Each row is a point on a landscape with many valleys, with its height.
A ball rolls from a point to whichever of its 6 nearest points has the largest drop for the distance, and stops where none of them is lower. Distance is the straight distance between rows; heights are no part of it.
z_453: 142 142 157 134 143 113 136 126  90 154 116 138 109 140 134 121 124 106  99 155 132 126 123 147 133 117 131 155 148  height 331
z_178: 132 121 137 120 128  88 164 128 123 131  95 103  85 122 141 132 121  95 121  99 133 134 137 155 116 102 115 133  90  height 477
z_35: 122 140 128 146 118 142 153 175 154 121 126  64 130 143 154 161 122 143 141 121 163 192  79 181 118 173 142 100 116  height 387
z_767: 132 146 135 163  98 148 144 126 151 145 112  87 116  81 158 124 117 192 110 169 143 184  80 117 127  81 157 109 141  height 883
z_387: 121 142 171 106 108 177 148 144 166 156 151 155  70 119 116 157 151 127  91 163 107 176  85 122 156 149 115 103 160  height 638
z_61: 124 116  88 130 147 115  98 105 130 124 147 169 169 136 147  87 116 172 174 134 181  85 144 100 117 150 161 120 165  height 496
z_413: 125 128 134 137 124 138 163 157 150 140  75  77  95 125 137 150 115 105 148 119 152 171 109 150 142 147 169  91  70  height 482
z_420: 137 119 129 114 129  91 131 143 107 123 130 108 110 127 143 128 123  93 120  96 112 129 140 158 100 112 110 154 126  height 430
z_998: 119  90  79 122 123 161 131  92 141  87  89 160 170 165  94 164 133 103 135  99 101  87 170 110 134 158 124 148 119  height 478
z_787: 139 109 173 111 133 148 151 157 121 149 120 133  77 122 108 136 104  79  97 143 122 154 111 144 117 153 124 110 117  height 449
z_785: 126  84 159 105 128 125 155 141 150 120 120 105  69 146  95 149 120  98 103 118 121 153 129 167 160 164 123  97 105  height 571
z_185: 134 120 141 142 161 125 151 146  88 128 122 145 103 159 158 121 169  81 132  99 104 126 174 124 136 155 146 145  77  height 274
z_376: 146  96  83 128 147 146  93 114 121 111 129 165 182 140 131 115  95 138 186 125 147 102 163 100  92 163 132 105 149  height 614
z_276: 114 115 147 134 137 128 165 135 136 134  89  92  65 127 121 146 133  94 139 121 152 155 134 157 145 145 157  94  83  height 522
z_502: 138  91  70 127 128 140 121 113 139 101 106 154 182 151 100 132 117 126 151 106 127  97 167 108 122 153 121 134 108  height 104
z_909: 127 174 139 112 114 109 112 120 111 112 129  80 135 109 141 126 150  88 145 122 148 141 123 124 102 101 150 132 149  height 494
z_535: 138  83  75 125 132 120  98 123 112 124 120 146 172 146 134 105 112 130 145  98 121 103 165 134 129 143 127 157  92  height 691
z_303: 118 117 115 138 119 163 120 121 112 128  86 158 162 151 120 138 112 123 128 152  85  85 145  87 126 130 135 171 134  height 336
z_458: 115 176 118 136  89 111 109 104 138 154 145 105 100  93 141 122 119 153 122 161 126 167 117 102 119  57 128 112 150  height 45
z_254: 136 119 119 136 138 146 123 139  85 154 100 147 151 152 138 123 119 121 116 144  90  98 139 106 117 126 130 174 138  height 330
z_37: 127 175 152 127 119 122 133 122 120 119 114  79 103 111 151 148 149  95 139 138 152 153 123 124 102 102 149 124 154  height 436
z_680: 132 130 160 103 102 145 161 142 175 116 158 119  91 114 112 171 157 136 102 162 120 171  81 146 150 159 119 108 154  height 495
z_706: 121 136 173 157 146 141 146 133 116 109 126 156 167 163 134 132 129 142 106 160 100 104 108 104 122 117  94 150 153  height 335
z_389: 138 131 161 119 117 166 162 121 176 112 155 112  94  90 115 155 149 151 106 162 126 173  81 130 147 132 123 103 148  height 521
z_364: 115 116 125 151 110 120 167 152 142 126  87  70 117 134 157 156 119 131 135 119 180 172  91 179 115 154 146 108 110  height 363
z_508: 134 130 115 110 132 115  71 123  95 120 170 130 167 104 131  83 111 128 169 116 145 104 139 127 107 135 138 113 140  height 412
z_44: 132 123 106 128 130 123  93 114 120 129 150 159 189 135 120 119 124 166 141 127 134  80 133 117 143 146 107 148 153  height 376
z_290: 102 124  99 156 153 156  95 107 156 122 153 171 174 113 118  86 114 193 167 146 129  92 126  69 106 134 137  92 147  height 510
z_957: 133 133 144 141 110 152 158 125 144 119 115  81  99 118 137 146 146 125 137 156 175 175  97 152 144 141 173 113 147  height 489
z_853: 133 131 122 119 123 100 132 131 115 151  97  86  90 115 160 126 140  84 145  88 122 120 137 150 122 110 152 132  77  height 712
z_973: 126 103 141 142 149 139 147 135 101 148  95 152 150 163 136 128 120 132 103 168 101 101 139 113 128 128 127 174 142  height 334
z_538: 116 169 119 106 116  88 112 112 138 133 171 108 131  91 108 122 134 144 119 116 123 133 139 113 117  76 102 112 153  height 574
z_472: 122 106 101 135 121 130 101  91 151 101 130 172 180 129 122 137 109 180 177 139 154  74 129  91 126 155 128 126 159  height 585
z_207: 139 145 137 157  85 136 143 107 156 146 124 134  83  90 140 135 115 162  84 168 144 170  94 121 155  71 138 105 145  height 685
z_615: 124 113 104 132 117 164  85 138 101 128 124 154 175 139 123 110 116 123 152 145 108  99 141 106 105 150 133 147 128  height 434
z_196: 120 104  95 119 107 165 102 103 117 127  95 161 168 135 118 149 102 128 149 148  96  75 138  91 121 148 143 163 133  height 374
z_663: 119 125 114 144 113 138 147 173 130 143 100  73 119 139 185 159 113 157 149 119 176 195  93 183 133 167 168 100  72  height 401
z_266: 132 132 123 131 150 117 128 142  93 124 130 119 120 119 156 108 154  91 148  85  97 122 167 129 130 131 148 140  69  height 518
z_870: 134  98  95 133 139 121 135 147 111 123 117 130 148 164 144 117 135 121 116 103 103 104 162 129 115 135 113 166  97  height 362
z_443: 131 120 108 143 143 145 134 133  97 124 120 154 143 157 141 115 170  89 138  95 109 110 183 109 142 167 147 158  79  height 327
z_603: 130 156 137 113 146 105 148 146 132 127  89  87  94 113 135 139 150  70 158  75 109 124 151 130 107 106 154 112  71  height 902
z_239: 127 112  93 118 149 106 110 113 144 124 157 161 171 120 136  75 108 193 159 126 167  86 143 110 121 141 136 118 161  height 484
z_702: 134 152 134 149 103 136 178 136 171 121 145  73 124  93 128 140 135 172 113 159 145 188  86 127 105 103 142 100 138  height 799
z_316: 133 113 156 127 154 106 160 124 124 137 101 102  65 129 128 127 133  79 125 109 135 134 142 152 150 131 153 112  73  height 403
z_499: 147 105  97 128 126 136 102 145  95 131 139 146 169 131 133 117 118 125 150 126 107 107 149 121  91 146 115 144 126  height 435
z_751: 132 129 144 132  93 146 172 134 179 121 143  84 110 112 120 161 151 155 109 161 152 173  78 151 157 140 132 119 145  height 44
z_330: 113 114 111 123 117 137 107 124 121 124 123 158 190 150 131 130 122 155 154 140 114  83 116 100 138 144 113 156 152  height 375
z_262: 122  83 147 148 167 128 167 144 118 119 118 141 110 166 116 114 133 110  92 114 119 121 157 135 132 156 123 141 100  height 279
z_164: 109 134 126 154 127 153  93 112 134  99 135 165 185 141 124 133 134 164 143 150  83  79 110  87 119 133 114 145 168  height 382
z_795: 144 129 153 133 161 105 160 142 103 120 117 124  82 142 131 121 155  78 129 100 107 131 168 130 135 129 150 126  79  height 357
z_248: 111 113  89 126 163  92 126 108 168 120 158 176 159 128 138  89 112 203 179 133 163  87 144  79  90 137 133 104 155  height 503
z_537: 112 102 121 137 103 145 159 166 152 138  93  74 108 138 149 153 125 144 137 128 152 183  85 173 144 173 157 109  84  height 400
z_637: 121 100 152  95  94 153 152 148 157 123 100  89  62 137 105 163 125  93 134 133  90 197 107 155 129 175 121  94 131  height 579
z_186: 137 140 128 119 138 104 129 143 113 120 128 103 127  96 135 129 147  82 155  65 106 116 161 134 112 111 144 124  53  height 807
z_264: 131 105 167 101 109 157 145 143 138 131 123 108  71 119 105 162 108  84 121 130 119 177 106 156 114 163 123 103 120  height 621
z_163: 103 179 121 123 111 102  92 107 143 171 159 138 106  86 128 104 125 158 112 144 108 138 138 102 126  60 114 121 151  height 653
z_123: 131 134 139 133 153 105 159 139 100 134 111 103  90 118 140 125 158  78 145  91 112 136 162 136 120 119 147 134  66  height 572
z_681: 135 108 158 148 166 135 155 146  92 122 115 151 100 174 138 119 159  84 117 118 103 129 167 124 142 167 150 148  82  height 261
z_790: 134 109 101 113 133  97 130 143 105 130 127 119 123 141 139 124 123 116 124  90 106  98 150 149 113 127 112 167  89  height 466
z_21: 134 117 103 131 137 126  90 111 135 130 148 171 189 143 122 107 112 183 167 134 151  81 138 107 131 151 134 129 159  height 440
z_13: 133 134 117 103 120 123  77 127  90 147 168 148 157 120 127  87 128 140 146 123 132 100 137 125 129 138 137 147 145  height 361
z_836: 124 106 123 124  97 146 109  92 143 101 107 167 181 156 137 157 114 159 149 134 108  79 123  89 133 152 114 154 160  height 416
z_319: 138 108  95 137 125 173  90 117 120 128 103 165 181 142 117 130  99 122 152 139 109  95 140  87 109 151 139 144 134  height 470
z_993: 107 149 115 149 122 120 161 151 126 142  66  64 101 139 174 161 118 126 146 114 186 173 108 155 120 134 174 117  85  height 352
z_771: 137 163 156 134 124 161 145 123 156 130 150 145  99  92 103 145 146 126  84 162 141 168  99 135 143  95 112 103 146  height 419
z_371:  96 165 113 104  85 112  82 121 145 171 152 133 114  81 133  93 112 152 132 140 122 134 128 110 125  58 118 112 151  height 803
z_250: 129 133 149 124 108 163 138 125 175 160 150 156  74 118 106 157 148 148  66 159 126 162  77 132 191 116 110 115 141  height 637
z_30: 138 137 149 126 140 110 129 130  94 149 126 151 136 158 139 125 131 128 110 150 124 105 128 142 140 110 108 165 149  height 321
z_797: 154 109 101 113 124 108  86 118  81 132 123 110 152  99 144  95 101 121 151  86 142 106 168 154 126 124 156 125  81  height 711
z_633: 135 148 161 136 119 124 154 134 128 102 108  69 109 129 146 157 136  91 148 135 163 168 107 153  91 120 134 110 147  height 379
z_9: 131  95 120 145 163 127 167 138 114 118 109 140 128 187 123 124 137 120  97 110 105 118 162 131 138 143 119 163 105  height 300
z_268: 139 110  82 126 147 130 113 132 103 137 136 128 146 141 132 107 139 111 139  92 112 100 173 133 144 135 137 161  78  height 259
z_67: 124 100  97 135 110 150  97 100 130 119 100 167 188 128 123 139 105 143 170 145 141  81 140  97 128 158 144 134 152  height 607
z_849: 144 136 148 122 141 110 129 142  96 136 120 128 102 126 153 128 121  97 118 135 121 127 130 136  93 117 112 146 140  height 354
z_461: 107 143 114 138 138 159  88 121 143 102 153 169 186 120 109 115 132 172 158 139 106  83 127  88 124 140 115 106 160  height 442
z_165: 117  92 118 115 105 152  94  75 144 106  91 183 169 132 112 163  95 129 150 137 108  69 138  87 147 147 125 143 153  height 498
z_891: 135 114 109 127 138 107 131 131 100 139 116 129 102 130 144 115 134 108 123  92 112 111 158 149 136 127 140 159  83  height 492
z_183: 128  82 177 125 161 125 163 145 115 138 120 140  76 154 105 119 140  98 108 119 121 138 146 150 167 175 145 107  86  height 153
z_760: 140 121 162 120 104 147 154 129 146 135 120 110  82 115 123 155 130 107 111 162 158 162  85 157 163 155 146 126 142  height 476
z_238: 137 103 154 133 167 107 159 135 104 138 118 124  67 153 130 114 141  98 118 105 119 130 154 139 144 144 148 131  80  height 276
z_750: 122 140 144 141 111 150 128 114 171 154 139 159  98 117 113 137 118 156  65 159 138 153  83 146 173  80  94 106 136  height 561
z_512: 133 104  68 135 138 146 113 119 106 127 113 155 169 150 113 113 130 115 147  95 125  98 184 129 154 154 145 155  83  height 625
z_129: 127 131 116 110 119  93 105 128 104 147 109  90 116 104 146 123 135  96 153  73 117 112 153 148 126 111 154 154  75  height 759
z_873: 117 172 131 143 123 117 142 130 129 104 119  70 122 116 146 140 154 104 139 120 167 159 118 129 100 104 153 130 143  height 252
z_566: 106 104 114 116 115 137  93  81 149  84 102 182 173 130 122 161 101 155 162 134 125  72 122  96 128 165 112 126 165  height 558
z_102: 145 116  99 119 142 127  90 126  96 118 159 151 176 117 142  90 104 141 179 126 150 109 156 111  94 151 140 114 149  height 450
z_457: 101 150 145 154 155 143 121 121 138 165 131 164 119 135 118 114 123 160  74 150 121 108 103 124 159  66  93 125 142  height 452
z_822: 131 153 171 139 147 126 136 134 131 129 151 158 124 121 115 125 141 120  79 152 128 143 108 124 127 105 100 120 151  height 325
z_582: 117 177 120 123  97 108 122 104 157 133 141 101 110  89 123 136 132 141 125 139 124 160 125 102 117  53 121 110 158  height 720
z_116: 140 128  82 148 154 154 106 131 109  94 123 164 174 139 121 120 154 104 166  86 128 118 195 108 136 168 141 134  73  height 493
z_320: 144 110 100 114 124  97 103 137 100 120 140 118 149 120 146 120 124 112 131  94 125 103 149 149 107 125 104 156 112  height 491
z_36: 155  91  81 115 127 113 103 118 104 114 133 130 172 131 142 105 103 139 155 101 136  98 165 144 115 138 127 143 102  height 634
z_405: 130 156 121 104 118 103  83 118 106 143 173 120 154 107 121  81 128 141 155 110 144 110 139 127 142 122 151 142 148  height 418
z_543: 133 124 121 130 157 132 129 144  98 137 130 144 115 150 146 111 162  96 133  96  98 115 173 123 136 146 149 160  74  height 324
z_224: 137 162 136 111 107  99 109 130 113 118 141  88 135 108 138 128 131  85 148  96 137 126 121 146 103 105 122 133 144  height 552
z_247: 105 127 125 136 124 168  87  93 145  78 124 187 179 128 130 159 118 142 158 135  90  87 116  70 134 145 120 119 171  height 453
z_18: 114 134 118 137 118 123 115 122 111 118 131 153 189 161 132 132 125 163 131 136 103  82 124 112 131 145  97 153 160  height 348
z_970: 134 136 124 146 115 133 183 127 169 112 138  66 125 107 129 140 147 177 104 151 168 169  80 151 136 123 145 112 134  height 544
z_979: 142 133 129 118 131 124  98 134  83 136 146 134 148 129 138 102 136 112 141 131 111 105 133 125 107 123 109 155 133  height 275
z_843: 130  88 151 118 148 104 162 140 127 127 106 114  60 144 109 132 128  98 101 108 128 152 136 164 148 154 137 110  95  height 353
z_260: 132  96 144 128 108 122 172 134 165 124  95  72  88 128 138 168 115 112 136 127 171 162 105 170 128 152 130  96  96  height 296
z_354: 143 132 128 122 144 124 103 148  84 126 138 130 140 140 133 114 127 101 138 116 102 119 135 130  92 120 104 158 127  height 337
z_641: 110  99 123 115  96 128 152 149 156 140  74  73  84 167 107 165 149 125 143 124  99 191 116 158 172 186 151  90  96  height 636
z_800: 139 111 124 122 156 109 151 150 105 120 126 123 121 161 132 124 118 110 108 115  93 118 148 137 102 124 107 152 104  height 329
z_117: 137 100 158 113 116 126 162 141 149 121 109  99  82 140 115 162 114  92 107 117 141 164 115 164 116 152 110  96  99  height 501
z_124: 115 115  95 131 141 115 107 109 150 121 161 172 184 133 119  95 114 199 163 124 153  84 137 103 129 144 122 115 154  height 487
z_772: 143 127 132 139 147 142 133 158  94 144 122 141 126 146 132 123 123  96 103 137  97 122 138 109 104 122 118 155 134  height 317
z_867: 132 139 119 120 116 120  95 129  98 150 145 140 162 142 133 101 132 145 130 136 119  91 132 127 143 132 118 171 152  height 339
z_613: 159 116 104 115 151 104 112 121 107  89 138 117 167 117 141 105 117 135 177  60 124 116 188 136 120 145 142  90  52  height 683
z_337: 136 103  92 129 131 154 117 134 117 101 111 141 189 153 110 134 122 120 134 119 101  95 156 105  95 137 112 158 117  height 451
z_933: 118 152 130 143  91 120 127  94 138 161 132 129  89  95 127 123 122 156 103 176 130 164 104 123 144  58 124 114 146  height 592
z_243: 135 117 163 122 101 159 153 146 146 126 122  93  86 110 135 160 123 103 147 146 147 185  80 154 123 151 143  96 134  height 467
z_345: 141  99 149 137 168 125 158 167 108 132 115 141 108 148 121 127 113 108  96 133 107 137 138 136  97 134 112 139 108  height 315
z_589: 134 101 167 147 182 128 159 141  95 130 123 136  90 166 131 116 146  92 117 113 122 132 161 145 143 167 157 128  89  height 245
z_884: 137 150 162 126 131 115 159 117 151 119 149 134 106 119 113 144 138 120  96 143 146 152 106 145 134 109 112 110 155  height 396
z_744: 138 150 140 141 116 113 162 116 164 110 148 102 104  98 121 148 133 136 102 154 151 170 102 139 138  95 123 112 144  height 529
z_914: 131 119 101 129 133 135  87 124  99 136 144 154 183 131 129  95 125 150 159 132 147  93 137 114 133 156 145 140 157  height 432
z_557: 147 125 110 137 149 138 130 145  93 100 140 139 150 150 140 119 173  91 150  79  86 119 188 122 122 150 134 142  71  height 407
z_926: 148 111  92 119 140 110  91 116 107  99 154 154 176 134 157 100  94 151 180 115 158 114 153 125  80 153 135 118 141  height 474
z_966: 127 160 124 149 101 109 169 124 168 109 134  69 129 111 122 147 139 166 114 153 165 169 102 123 120  86 131 115 146  height 809
z_511: 138 126 121 111 105  88 109 128 109 139 115  94 123 112 145 130 123 106 142  78 136 100 140 160 122 104 132 145 102  height 646
z_100: 128 179 149 145 129 124 148 111 139 129 153 125  99 103 121 140 130 129  96 160 127 167 118 124 126  73 128 109 148  height 490
z_672: 156 128 103 111 144 112 109 129 102  99 142 117 147 111 141 116 138 103 165  58 102 118 181 133 123 139 147 127  53  height 609
z_837:  94 137 121 147 128 165  92  96 139 115 129 174 158 127 131 115 135 173 137 144  71  77 105  78 175 128 123 125 161  height 471
z_71: 120 170 127 122 106 113 150 110 139 129 122  77 112 108 132 137 141 146 121 137 168 140 114 137 147  93 165 140 157  height 668
z_688: 128 113 105 115 141 112  89 113 120 134 159 156 178 127 133  77 105 171 160 123 163  90 140 111 142 151 147 129 158  height 479
z_894: 121 172 127 114 107  87 140 101 140 131 137  94 111 113 121 134 144 140 113 133 146 132 128 136 147  83 136 148 154  height 485
z_874: 119 156 182 161 170 158 133 128 118 153 130 172 136 137 134 109 136 143  81 160 112 114 108 109 159  93 114 122 154  height 397
z_889: 153  96  84 128 129 150  98 131 116 109 121 147 185 145 119 131 101 123 159 110 123 100 158 120  95 154 111 142 113  height 651
z_495: 129 168 134 131 119  92 151 111 149 121 146 105 106 108 112 136 144 141  96 142 148 159 119 132 128  83 121 119 153  height 527
z_380: 114 131 114 133 141 132  93 128 141 124 172 150 181 117 103  88 124 173 138 124 116 100 135 101 125 126 111 114 143  height 423
z_53: 115 139 104 108 127  92 105 118 145 132 184 140 163  94 105  85 108 170 145 115 138 101 141 110 113 119 115 114 149  height 506
z_507: 143 100 166 116 138 116 152 148 127 121 120 119  82 126 114 146 105  94  99 125 127 154 122 148 115 134 103 116 107  height 468
z_440: 127 117 135 126 101 152 156 162 156 113 114  68 110 137 141 164 124 116 143 128 154 184  78 160 103 174 138  94 119  height 390
z_995: 127 166 130 134  95 123 128 108 146 141 129 113  95  84 133 129 126 155 104 166 129 169 116 112 131  49 124 111 143  height 652
z_658: 150 103  74 114 145 102  96 116 106 127 117 133 150 130 159  87  92 147 187  88 157 104 177 130 124 134 145 121 100  height 695
z_98: 129 144 134 144 128 166 155 170 138 125 129  61 131 114 152 133 148 151 131 137 169 189  63 161 125 156 171 103 142  height 405
z_190: 156 124  88 127 148 139 106 123 111  89 145 142 164 127 134 116 140 113 164  80 131 127 188 114 126 151 140 125  65  height 573
z_168: 116  88 140  99 113 130 156 141 168 127 108  94  62 152  91 149 127 102 124 112 105 166 116 159 149 188 123  95 110  height 716
z_473: 126 129 126 123 126 114 106 133 104 134 140 158 170 148 125 112 139 151 124 137 118  91 123 109 139 128 102 162 160  height 343
z_265: 110 166 154 146 156 141 113 139 121 137 153 162 156 145 122 100 142 162 111 145  82 108 118  99 131 100 108 135 164  height 344
z_975: 115 103 144 109  93 156 150 163 148 128 105  76  78 138 117 167 132 108 144 136  91 189  93 157 122 191 125  91 132  height 486
z_206: 133 141 132 116 111  73 118 126 110 116 116  74 124 123 145 145 131 107 136  92 146 124 131 147 100 105 126 144 129  height 577
z_769: 134 136 134 150  84 131 132 105 163 146 136 131 102  93 132 138 112 171  79 175 156 171  80 138 148  74 114 114 145  height 615
z_278: 116 168 122  98  98  87  98 113 125 137 152  95 133 100 115 111 140 152 132 116 143 121 142 133 152  99 129 140 156  height 605
z_821: 133 138 123 131 138 113 117 137  82 152 127 147 148 138 140 107 140 126 111 141 122  97 122 126 133 128 121 170 147  height 328
z_550: 111 104 100 133 127 166 134 101 117 106  84 168 158 168 122 146 169 101 143 100 108  84 187 101 148 162 146 164 109  height 371
z_845: 113 157 118 114 130 119  94 128 142 140 187 145 162 107 101  86 121 174 140 122 109 106 138 102 115  99 100 117 157  height 445
z_604:  96 164 115 142 149 147 107 125 125 165 140 161 136 136 115  93 135 165 105 144  96 108 124 103 154  81 108 129 150  height 386
z_710: 140 113 162 137 150 138 142 148  94 157 121 143 108 137 117 128 112 102  88 156 133 134 117 145 132 131 113 144 122  height 311
z_281: 118 173 138 125 134  86 129 113 131 129 156 126 124 131 130 120 153 135 104 130 136 119 134 141 135 104 106 151 157  height 332
z_309: 113 140 155 154 139 149 136 109 169 147 138 161 116 135  99 125 120 149  48 150 135 140  84 143 164  80  77 113 144  height 535
z_977: 147 130 175 121 141 119 157 144 113 142 136 157 120 147 115 145 125 125  71 153 150 130  96 157 144 134  92 141 146  height 271
z_175: 111 174 135 122 120  99 121 123 151 122 160 114 123 103 111 122 136 144 114 126 110 134 129 123 121  74 105 129 164  height 421
z_602: 133 158 156 133 144  96 137 123 115 130 146 150 127 139 125 126 135 134  90 142 135 123 115 140 134 106  92 146 160  height 306
z_670: 125 100  94 134 142 148 151 133 127  92 109 148 161 172 128 145 133 119 124 113  92 103 167 113 103 143 115 162 115  height 338
z_51: 141 109 161 123 129 122 156 146 135 125 119 102  85 118 123 151 115  75 122 129 146 166 114 163 107 137 121 109 118  height 447
z_728: 142 136 174 110 117 127 146 139 149 128 154 140 102 116 116 160 132 123  88 155 139 141  97 162 146 146  97 114 149  height 342
z_410: 148  98  84 134 133 151  85 126 118 104 117 152 190 148 119 129 101 124 168 121 124  97 163  99  88 157 123 122 134  height 774
z_943: 131 155 132 149 119 143 161 127 132 130 115  70 118 117 141 141 152 128 128 151 183 172 100 140 123 125 177 115 148  height 433
z_342: 101 117 101 134 165 133 102 122 166 138 168 171 168 106 126  77 104 191 166 129 143 101 134  87  96 120 121  94 151  height 531
z_307: 118 131 120 141 131 144  98  80 165  80 142 188 177 128 117 148 103 161 176 132 149  74 126  74 118 149 124  97 171  height 686
z_146: 120 102 130 118 113 142 163 146 155 138  88  76  77 145 119 155 125 110 136 125 145 174 111 167 156 169 148  93  85  height 460
z_544: 123 166 116  96  99  97  79 115 109 150 156 113 140 100 112  95 142 133 136 110 143 116 138 127 149 101 141 140 154  height 488
z_305: 127  87 165  96 128 141 152 159 144 128 121 114  65 140  85 148 120  87  95 116 111 162 121 149 130 168 111  99 117  height 665
z_208: 119  98  82 135 132 148 130 117 117 117  97 139 167 171 120 125 153 113 137 101 109  93 181 119 138 157 138 174  94  height 398
z_618: 135 107 139 129 156  94 161 136 119 136 107 117  83 150 132 128 124  95 106 104 123 116 151 158 129 127 128 152  91  height 355
z_401: 122 149 137 146 120 122 152 141 139  95 108  58 119 134 155 159 142 116 145 120 188 176 100 156  95 132 144 110 131  height 307
z_864: 100 129 131 134 127 173  81  66 157  91 126 200 158 117 121 139 123 155 161 144 114  82 110  64 149 143 140 104 163  height 586
z_368: 109 153 135 150 130 119 122 120 151 154 136 147  88 123 122 128 110 158  85 166 144 147 108 134 154  56 104 122 141  height 517
z_46: 137 121 151 132 119  96 159 136 134 115 104  81  93 128 143 158 116  88 123 117 156 154 117 161 100 115 116 117 122  height 322
z_294: 106 177 116 116  86 111 114 126 156 133 159  98 117  80 128 131 126 149 126 130 119 153 121  98 106  55 115 109 151  height 90
z_592: 140 136 129  91 116  94  90 118 103 116 157 100 165 102 127  98 115 110 159  92 135 103 139 152 100 120 119 119 133  height 459
z_83: 129 160 169 142 157 124 142 141 123 128 151 154 142 145 123 116 132 130  96 145 121 122 112 123 120 104  88 143 159  height 320
z_144: 126 102  88 125 123 166 115 107 134  96 101 171 180 139  97 154 112 103 152 111  96  89 160  92  99 149 125 133 122  height 661
z_562: 123 155 114 125 133 102 104 137 125 130 176 144 164 119 110 105 138 163 120 123 112 100 130 107 134 115  84 139 156  height 417
z_383: 133 117 101 133 136 151 117 144  95 134 115 151 156 145 127 130 120 113 128 133  76  99 150 102  98 136 115 163 126  height 341
z_347: 142 126 170 114 132 126 141 139 112 149 117 136  77 119 128 138 116  99 103 161 153 152 104 161 137 141 132 133 136  height 299
z_989: 130 108 110 132 139 101 151 147 103 131 121 127 125 148 137 117 132 106 116  89 103 115 149 140 112 116 107 162  97  height 388
z_393: 108 168 127 116 114 118  75 124 131 152 167 137 132  93 116  89 117 155 135 131 104 122 136 107 124  84 111 109 153  height 541
z_756: 121 145 151 142 152 123 137 132 120 119 136 158 165 168 127 129 140 154 106 153 103 101 115 111 124 122  93 156 161  height 333
z_226: 134 135 136 133  99 171 145 129 174 152 149 138  69  80 129 147 134 154  81 164 129 177  79 134 168 109 134 110 138  height 696
z_899: 131 103 159  95 101 167 134 157 143 153 108 120  54 134 112 158 122 107 117 153 105 187 100 141 144 182 137 108 150  height 608
z_137: 123 130 103 108 147  95  97 113 126 140 177 140 162 114 120  72 117 170 155 109 165  92 144 121 138 134 142 117 153  height 458
z_660: 118  91 103 143 140 143 167 125 124 110 101 145 148 181 118 136 151 119 119 107 103 113 172 121 131 144 128 181 106  height 316
z_541: 128 163 128 117 125 103 102 127  92 158 138 127 121 128 145 113 140 107 132 136 125 116 133 137 133 108 127 159 149  height 350
z_574: 136 143 134 153  88 153 149 107 165 147 124  94  93  73 146 126 118 179 109 176 148 179  68 121 152  78 143 104 139  height 766
z_65: 143 105 100 113 119 100  93 140 105 116 142 124 168 132 130 108 105 126 143  95 130 108 148 140 102 138 110 151 112  height 578
z_830: 144  98 171 119 165 135 158 166 121 141 118 141  89 139  99 132 107  88  86 137 114 153 120 140 107 151 111 118 105  height 373
z_548: 108 163 143 164 150 147 116 118 123 146 135 158 144 148 129 107 144 162 104 159  95 107 114  98 156  87 117 141 165  height 377
z_715: 109 156 116 136 150 143  97 138 128 130 170 157 182 130 115  96 139 168 135 134  97  91 128  87 123 116  99 129 153  height 381
z_737: 130 164 154 120 129 100 122 117  98 136 131 105 100 117 142 131 140  99 113 137 153 131 128 142 139  98 142 147 160  height 385
z_520: 122 111 163  89  95 133 155 144 153 144 141 126  77 128 117 169 139 118  94 147 136 163  88 158 170 165 117 125 157  height 378
z_142: 131 108 132 145 164 128 153 152 110 119 119 146 137 159 123 126 122 104  88 127  92 122 145 121  92 134 113 144 113  height 305
z_606: 125 173 147 138 133 135 124 105 146 155 135 158 101 109 110 119 126 145  88 158 124 156 117 121 159  72 109 113 142  height 500
z_923: 142 147 136 147 106 150 161 126 166 128 145 100 104  83 117 137 142 159 105 172 131 186  70 129 122 101 144  99 134  height 762
z_216: 123 128 142 132 134 106 160 126 130 139  83  81  75 126 140 154 134  88 141 113 147 133 132 146 128 114 161 112  89  height 454
z_598: 132  98 167  97 124 129 139 149 132 167 116 142  83 136 114 152 113 107  75 153 137 143  91 155 153 163 113 136 137  height 71
z_80: 128 135 134 134 112  98 158 131 135 123  80  66  99 125 162 166 124 113 137 113 177 147 121 153 111 117 136 124 107  height 109
z_48: 106 117 114 145 142 153  96  90 172  97 138 185 171 122 118 121 125 172 171 152 133  88 121  71 124 144 149  94 161  height 575
z_908: 100 124 116 145 139 188  82  91 153 117 138 177 167 110 120 115 122 167 158 145 114  79 119  72 152 130 136 107 160  height 562
z_17: 122 146 161 135 134 167 133 120 148 168 143 168  98 133 118 130 144 134  55 159 135 147  95 131 166  99 117 113 138  height 570
z_746: 138 130 169 127 121 125 148 131 122 132 122 100  93 111 139 146 129  87 135 158 151 166 109 145 116 127 140 112 134  height 424
z_861: 144 128 103 113 130 111 100 139  96 137 118 116 133 113 146 105 137  90 152  85 108 106 160 134 137 114 146 149  59  height 666
z_288: 139 104 164  99 104 145 139 137 134 151 119 123  71 112 126 154 126  97 120 160 137 174  89 155 156 160 143 129 140  height 428
z_287: 131 154 139 135 107 107 149 127 139 100 102  72 118 134 151 161 133 112 140 118 174 163 103 153  94 121 128 114 130  height 312

Where does a ball stop that starts at each point below?
z_239 -> z_979
z_124 -> z_979
z_550 -> z_183
z_472 -> z_979
z_248 -> z_979
z_790 -> z_183
z_186 -> z_183
z_383 -> z_183

Call two points neighbours if one is among the 6 nearest of the other. Go from one point of each pair to the other, from neighbour to neighbour, staying as low as possible. Name the highest point that can't be avoided.
z_873 and z_502 -> z_337
z_80 and z_183 -> z_746
z_183 and z_598 -> z_345
z_458 and z_183 -> z_175
z_598 and z_979 -> z_821
z_598 and z_268 -> z_543
z_873 and z_80 -> z_401

For each start below, name every point that the ball comes to, in order.
z_376 -> z_102, z_508, z_13, z_979
z_420 -> z_800, z_142, z_262, z_589, z_183
z_615 -> z_383, z_772, z_142, z_262, z_589, z_183
